A landscape with many valleys, sampled at points; each row gives a point and its height.
From any point a ball rolls to the lowest of the 2 points nearest to it. It stops when none of these is lower. Distance is the straight distance between rows; heights are no part of it.
repam: [ -9  14 -23   4   9   5 -10 -24  36  12  30 -23  37  -4  14  28  -1 -12
 -12  -2 -23  13]  height 594
nofus: [-18  13 -36 -11  -1   2   7 -10  42 -23 -20   2  35  -2  24 -19 -14  13
   3 -23   8  -2]  height 334
Dobe: [ 25  13 -37   4 -18   1  13 -20   4 -34  -2 -47  -2   4 -36  50   6  25
 -28  -8  10   9]  height 289
Zov: [ -4 -28   2  18  29 -35  -1  14 -37 -22  -3  11   3  13  64   1  26 -10
  -2   4 -25  -3]  height 633
Miko: [ 50  11  10   8 -27   6   8   9 -27   2  12 -13   1 -16 -58  30  -5   9
 -11  -4   5   3]  height 186
vorel: [  4 -11 -25 -26 -22  -2  -8  18  36  -4  -9   7   6  31 -21 -26  12 -41
   7  21  -3  31]  height 243
vavag: [-32  -4  12  12  12   8  -7 -33   2  11 -12   5 -31  15  33  -6   6  -4
  24   6  17 -11]  height 198
bar: [-10  10  62  -8   7  -9 -11  16 -15  37  35  -8 -16 -27  -7  -5  -7  -6
   1  10   4 -25]  height 603
Bura: [-18 -11 -16  -4  10 -28  34  11 -16 -50 -15  11   5  -8   6 -11   3  40
 -32 -12  11   5]  height 369
gek: [-30  32 -16  14 -11   4  14 -22  33   2   6 -42 -17  -1 -24   5 -13  31
   5 -11  25  -9]  height 407
Zise: [  9  -7   3  -4  14 -10   0  32 -25 -37 -14   0   6 -26  28   0  -6  35
  -5 -15  -4 -27]  height 476
mufun: [-15 -19  -1  11  30 -27  11  10 -18 -29   4  11  23 -13  52   2   8  13
 -14  -8 -14  -2]  height 639
mes: [-20   9 -40 -36  -6 -17   4 -11  48 -31  14 -33  15  10 -12  20  11  -9
 -26  21  -7  24]  height 568
rinob: [ -6  -8  21  -4   6  -9   8   3   5  36  42  14  12  -7 -37   7  13 -33
 -25  26 -21  36]  height 446
Vinov: [ 42   8  24   5 -33  14  19  17 -35   0  -6  13  -3 -18 -47 -19 -14  13
   9 -10  19  -7]  height 337
por: [-20   5  37   4  28 -20  -9   8  -2  15  20   5   9 -32  40   5  -8  16
   9  -4   4 -22]  height 511
ninul: [-12  -9  12  -4  -3  17  -4  -5  11  13 -26  21 -19  16   9 -40  -8  -3
  36  -5  25 -10]  height 436
rorez: [-23  -1  26 -18   4 -25  16   3   0  12  45  -5  -7  -7 -39   6   8 -18
 -34  28 -10  21]  height 462
taner: [  8 -15   5  -7 -17  -5  13   9   8  23  27  22  10   5 -53 -19  18 -39
 -24  25  -4  53]  height 432
Vif: [-33  -8   0  -3  18 -30  28  13   1 -25  -6  20   6  -3  16 -26  -5  19
 -10  -4  11   0]  height 402
Nagot: [ 25  13  -6  24  15  17 -11  -5   9  19   6  15  49 -19  22  13 -21   7
   3 -35 -15   3]  height 534
big: [ -5   7  21  20  29  -3  -5  -8   2  22  17  19  27 -25  36  12 -14  16
   4 -19  -4  -3]  height 524
Nuf: [ 15  -6  15   3   5 -17  12  25 -18   6  15  33  24 -20 -29  -3  -2  -7
 -27   4 -12  32]  height 560
tavo: [ 22  14 -11  13   5  15  -2  -3  25  34   6  36  58 -26  -5   3 -17   0
 -17 -33 -13  28]  height 541
nelup: [-26   3  -9 -52 -11 -28  -4  25  32 -37   2 -36 -13   6  -4 -10   6  -4
   3  29  10 -12]  height 523
kemi: [-23  13  30   3  23  -7 -21   1   6   7   0  -2  -6 -27  54  -9 -15  23
  39 -12  27 -36]  height 489
Belat: [ 33  16  -9   6 -33   4  20  -8 -12 -17   4 -31  -9  -1 -65  38   0  17
 -16   1  21   5]  height 233
sifo: [  0   9 -43   3   0  24   0 -22  37 -18 -19  -6  25  13   9  -8 -11  -2
  17 -14   0   9]  height 377
sukib: [ -5 -14  29  14  25 -13   0   6 -47   0   7   8 -23 -13  18   9   3   5
  -4   4  -9 -19]  height 621
bomik: [-11  -4  50  -2  21 -27 -13  17 -36  17  34  -9 -19 -27  11  21   7  -6
 -14  21 -18 -25]  height 613
Vak: [-12   9 -33 -20   2 -10   2 -10  45  -6  22 -11  36   0  -6  18   4 -19
 -26   8 -21  29]  height 582
Durob: [  9  -3  -3  16 -15  36  14 -24   4  17 -17  18 -12   7 -36 -25  -2   0
  24 -10  17   2]  height 400
pone: [ 13  13  -3  28   7  21 -44 -21 -14  28  16 -34 -10  -8  31  45   2 -16
  14  -5 -20 -24]  height 329
kibop: [-30  29 -11  18  -3  20   4 -34  46   3  -8 -25 -12   4   2 -10 -19  29
  35 -23  36 -12]  height 302
sipot: [-44 -12   2  14   7  14  -7 -43 -11  16 -21   8 -40  44  60  -1  22 -11
  12  23  19  -3]  height 257
bolak: [  0  -1  45  15  10   0  31  12 -25  19   3  48   8 -22 -18 -38 -20  22
   1 -19  23   4]  height 385
vut: [  7 -16   1   4 -16   5  14   5  -9  12  -4  28  -8  21 -36 -28  14 -26
  -7  13   2  31]  height 416
dek: [-11   9 -17  -3  12  -1 -18  -5  21 -24  -8 -22  33 -15  64   0  -7  17
  14 -20  -1 -28]  height 660
nekib: [  5   7  -8 -24   4 -12 -27  17  28  10  17 -16  33 -14  26  19   2 -24
   7  14 -31  -5]  height 665
buteg: [-21   1  -9 -25  -4  -8 -12   4  16 -12  -5 -23 -18  14   4  -6   4 -15
  12  21  -2 -10]  height 494
sutuv: [ -1  -2  10 -30  -2 -17 -34  24  16  25   9  -9   6  -2  27   6  11 -38
  17  29 -21 -14]  height 659
vizip: [-20  17 -15  -3   4   4  -1 -12  22 -10   1 -24  -8  -3  -5   4  -8   8
  13   2   5 -11]  height 461
Garet: [ 10  -3  12   7  13   4  -3  14  14  33  10  41  38 -16  -3  -7  -9 -15
   2  -9 -11  24]  height 548
ruvu: [  8 -17 -12  10  -6  13   5 -17 -29  -3 -15   7 -27  26 -15   7  11 -13
  -4  10 -11  10]  height 381
diro: [  9   0 -12 -36  -2 -19 -24  41  15 -31  -6 -21  28 -23  40   9   0   7
   3   0 -17 -25]  height 512
vadeb: [-20 -18  -4  -3  -3 -25  18   5  -1 -11   3  11 -27  51 -12 -20  31 -33
 -24  30  -4  33]  height 386
rusa: [ -2  -2   1 -21   9 -22  -5  36   8 -17  -7   9  21 -17  29 -14 -10   8
   3  -5  -7 -14]  height 495
Redub: [-22  -6   8 -10  12 -34  25  -5 -10 -19  36 -15 -10  -6 -28  25  14   4
 -43  25  -9  22]  height 481
meten: [-21 -19  19  27  23   4   3 -32 -11   9 -17  33 -18  16  43 -18   0   5
  25 -11  19   1]  height 138
lel: [-38 -10  19 -13 -14   0  24 -22  12  24  25  -4 -32  21 -38 -27  19 -27
 -13  31  11  20]  height 310
suvo: [-28   0  47  23  23   0  21 -20   0  25  12  43  -2 -13   0 -26 -18  30
  11 -21  31   8]  height 411
kubat: [ 46  16 -22 -24 -25  10 -28  21  15 -15  -8 -32  13  -9 -23  27  -8   0
  10  -3  -8  -8]  height 296
kadag: [ 21  15 -31 -36 -19  -6  -8  16  32 -35 -12 -29  18  -9  -9  16  -5  18
 -13  -8   5  -6]  height 250
Bonid: [ -9 -15 -32  -8 -11  14 -15 -23  10  -3 -18 -13 -22  45  19   7  21 -36
   6  25 -15   7]  height 315
nisu: [ 12 -19  39   6   7 -12   5  25 -48  16   5  26 -15  -2  -4  -9   1 -13
 -10   7 -12  -3]  height 629
mani: [-27 -16  22 -14  -7 -21  11  11  -7  15  13   8 -31  32 -12 -24  21 -32
 -17  34   0  13]  height 358
gezar: [ 13  -1   0  28  14  14   7 -10 -37  -9 -11   5 -13  -8   1   9 -10  22
   9 -18  -5 -14]  height 222
tolo: [ -6 -12 -19 -18 -29  16   7   3  40  13 -10  17  -3  31 -36 -48  15 -34
  14  19  16  28]  height 201
fama: [  7 -15 -48 -16 -18  12 -18  -9  33  -3 -13  -5   7  44   4  -2  20 -51
   9  18 -21  27]  height 281
kule: [  3  19  -5   7  -4   0   0   8  -9 -25  -6 -30 -14 -18  -6  10 -13  42
   2 -17  14 -30]  height 405
Zum: [ -9   4 -19 -29 -10 -30  26  16  10 -44 -12   1  11 -15 -17  -5   6  30
 -41  -9  20   7]  height 332
sozaz: [-19  -4   1  -3  26 -23  -7   2   9  -8   5   2  48 -18  70  -1   5   4
   0 -10 -11  -9]  height 647
biva: [ 21  -1  37   6 -24  13  34  12 -33  18   4  31  -1 -19 -44 -46 -11   5
   6  -9  23   9]  height 360
vetev: [ 30  27 -27   3 -36  11 -12   6  19   5   3 -47   8  -5 -42  35 -13  19
   1 -14   5  -1]  height 340
zurus: [ 52  -5 -12   4 -17  19  -2   8 -27 -10 -22  11  -1   0 -33   9  -4  -2
   9  -9  -4   5]  height 283
deme: [ 35   8   5  24  -6  27  -6   1 -21  18  -9  12  -1 -12 -21   3 -15  11
  18 -23  -4 -13]  height 259
Nurog: [-23  -5 -35 -38  -5 -22  10   0  31 -49  -3 -34  -8  24  -8   5  15  -9
 -10  26   3  13]  height 549
sib: [ 11  -5   1  14  -7  44  -9 -19   1  21 -32  21 -19  12   2 -23 -10   2
  37 -17  17 -14]  height 417
Pabe: [ 20   2   7  13  11  12 -27  -7  -9  27  16  -9  -2 -11   6  29   0 -18
   5   0 -28 -11]  height 300
felor: [ -4   6 -19  11   7   9 -25 -31  -4  -4  13 -42 -11   6  26  37  10 -18
   3   8 -23 -13]  height 368
nafa: [ 30 -16 -13  -8 -11  10 -19  20 -16  -8 -36  13 -11  22  16 -12   1 -16
  20   0 -10  -9]  height 645
Seron: [ 27   2  16   0  -4   8 -21   6 -34   8   6 -17 -23  -8 -15  25  -2  -5
  -1   4 -16 -21]  height 270
Nete: [-17  24  -3  17   8  17   9 -24  34   9 -12  15  15  -8  14 -19 -28  36
  24 -36  34  -7]  height 188
bavo: [ 17 -16  12  11   9  -8   4  27  -4  26  12  51  31  -6 -17 -20   4 -28
 -14   0 -15  44]  height 554
Vazi: [-26 -13 -15   7  -4  16  -7 -16 -14  -3 -38   4 -42  56  49  -9  19 -13
   9  25   6  -8]  height 298
rupo: [ -9  22 -23  19   4   5 -23 -23  27   9  28 -53  32 -10  25  42 -10   5
 -11 -18 -18  -7]  height 612
Lovez: [-44  -1  21   6  24 -16  30  -9  15   2   3  29   5  -4  11 -28 -10  18
   2  -7  24   8]  height 431
viped: [ 26 -16  36   7 -13  25  -9  16 -58  34 -14  26 -28  14  -6 -12   2 -10
  -8   8  -8  -9]  height 634
zopi: [ 10   3  -1  39  -8  37  18 -37   8  35  11  16  -1  -1 -48  -3   0   6
   8 -13  11  17]  height 382
nupo: [-31  -4   7   4  26 -19  26  10  -7 -33 -21  18   0 -15  36 -30 -11  42
   4 -18  20 -23]  height 433
Lefev: [  1 -13   6  34  20  24   0 -26 -32   4 -25  21 -22   8  27  -3  -4   9
  19 -18   6 -12]  height 182
nuza: [ -1 -17 -11  10   7   7  -3 -29 -17   7  13  -2 -15  23 -12  30  19 -27
 -19  20 -29  23]  height 359
venef: [-12 -18 -34   6  -6   7   4 -17 -13 -19 -31   3 -40  63  24  -4  27 -22
  -6  22  -9  12]  height 331
bifi: [ -4   5   8  19   6  13  11 -20   2  26  19   7   1  -6 -31   9  -1  -1
  -3  -5  -2  13]  height 361
kude: [-29   6 -17   5  14  10  14 -28  45  -8 -21  20  24   7  32 -31 -17  18
  25 -25  27   9]  height 265
rar: [-10  13  54   6   6  -7   0   3   1  51  55  -8   1 -25 -31  14  -6  -6
 -13   9  -9  -1]  height 590
fup: [ 10 -11  -3 -27  -9  -7 -33  28   7   8 -20   2  -6  18  31  -7   9 -34
  23  21 -17 -16]  height 653
lupak: [ 18   8  13  -8   5 -26   6  22 -13   9  30  10  30 -35 -27  28  -3  12
 -50  -5 -17  14]  height 567
puno: [ 38  10  -4  -1 -32  14  13   8 -20 -20 -24  -4 -12  -5 -41  -9 -12  20
  18  -8  20 -14]  height 311
Pefa: [ 48   9   2   1 -23  12 -15   0 -35  -7  -5 -34 -28   2 -42  39   3   4
  -3   4  -1 -17]  height 232
nomi: [  9 -21  -8   8 -17  13  13  -2 -27  -2 -28  25 -32  49 -16 -23  20 -17
  -9  15   1  20]  height 399
sagi: [ 24  17   2  -9 -26  -4  12  21 -22 -36 -17 -23 -12 -16 -34   2 -12  45
   0 -12  30 -27]  height 353
kofot: [ 42 -19   6   1 -17  26 -15  21 -45  12 -38  27 -21  19   0 -15   1 -12
  10   0  -9 -11]  height 640
lakab: [-24  -7   7 -10 -16  17  13 -15  34  26   5   9 -15  22 -30 -44   9 -18
  13  15  23  14]  height 251
vuri: [  6  21  19   5   1 -13  -5  13   1  32  45 -15  15 -28 -34  35  -8   6
 -32  -2 -20   6]  height 577
Mezo: [ -5  16  15   8  10  -8  -6  28 -19 -21  -4 -19 -10 -36  17   2 -15  49
   3 -23  12 -45]  height 447
vavu: [ 20   6 -31  -9  -3   4  -5  -4   6 -39  -4 -36   9  -2  -1  32   2  17
 -11  -9  -8  -2]  height 299
letu: [  3   7 -25  -6   2  14 -30  -5  14 -21 -19 -27   4  -1  45   1  -6  -7
  33  -4  -6 -26]  height 675
Pigip: [  9 -22   6  11  18 -10 -10  11 -40 -10 -16  11 -14   3  40   1   4  -5
   5  -1 -16 -15]  height 628
venak: [ 11   4 -17 -51 -20 -28   7  36  22 -37 -11  -9  21 -14 -17   4   3  13
 -29   2  14   6]  height 294
sina: [ -2  -3  -1  23  22   0   5 -22 -10  12  32  -3   8  -6 -10  33   5  -7
 -18   3 -29  19]  height 333
pemin: [-12   3   6  -1  13   4 -12  -1  19   0 -18   9   2  -6  40 -22 -12   6
  38 -11  17 -20]  height 463

Call two points neighbours if one is among the 2 nearest of the other. Go from one point of each pair to the other, from neighbour to neighbour, staying as low as possible. Name the highest point that can't be avoided.
puno and Nete => rupo
meten and kadag => Lovez
tolo and puno => venef
Miko and kadag => vavu

For each start below, name the point where the ball stops.
diro => puno
bomik => sina
Nagot => sina
letu => sina
sutuv => sukib
rorez => sina
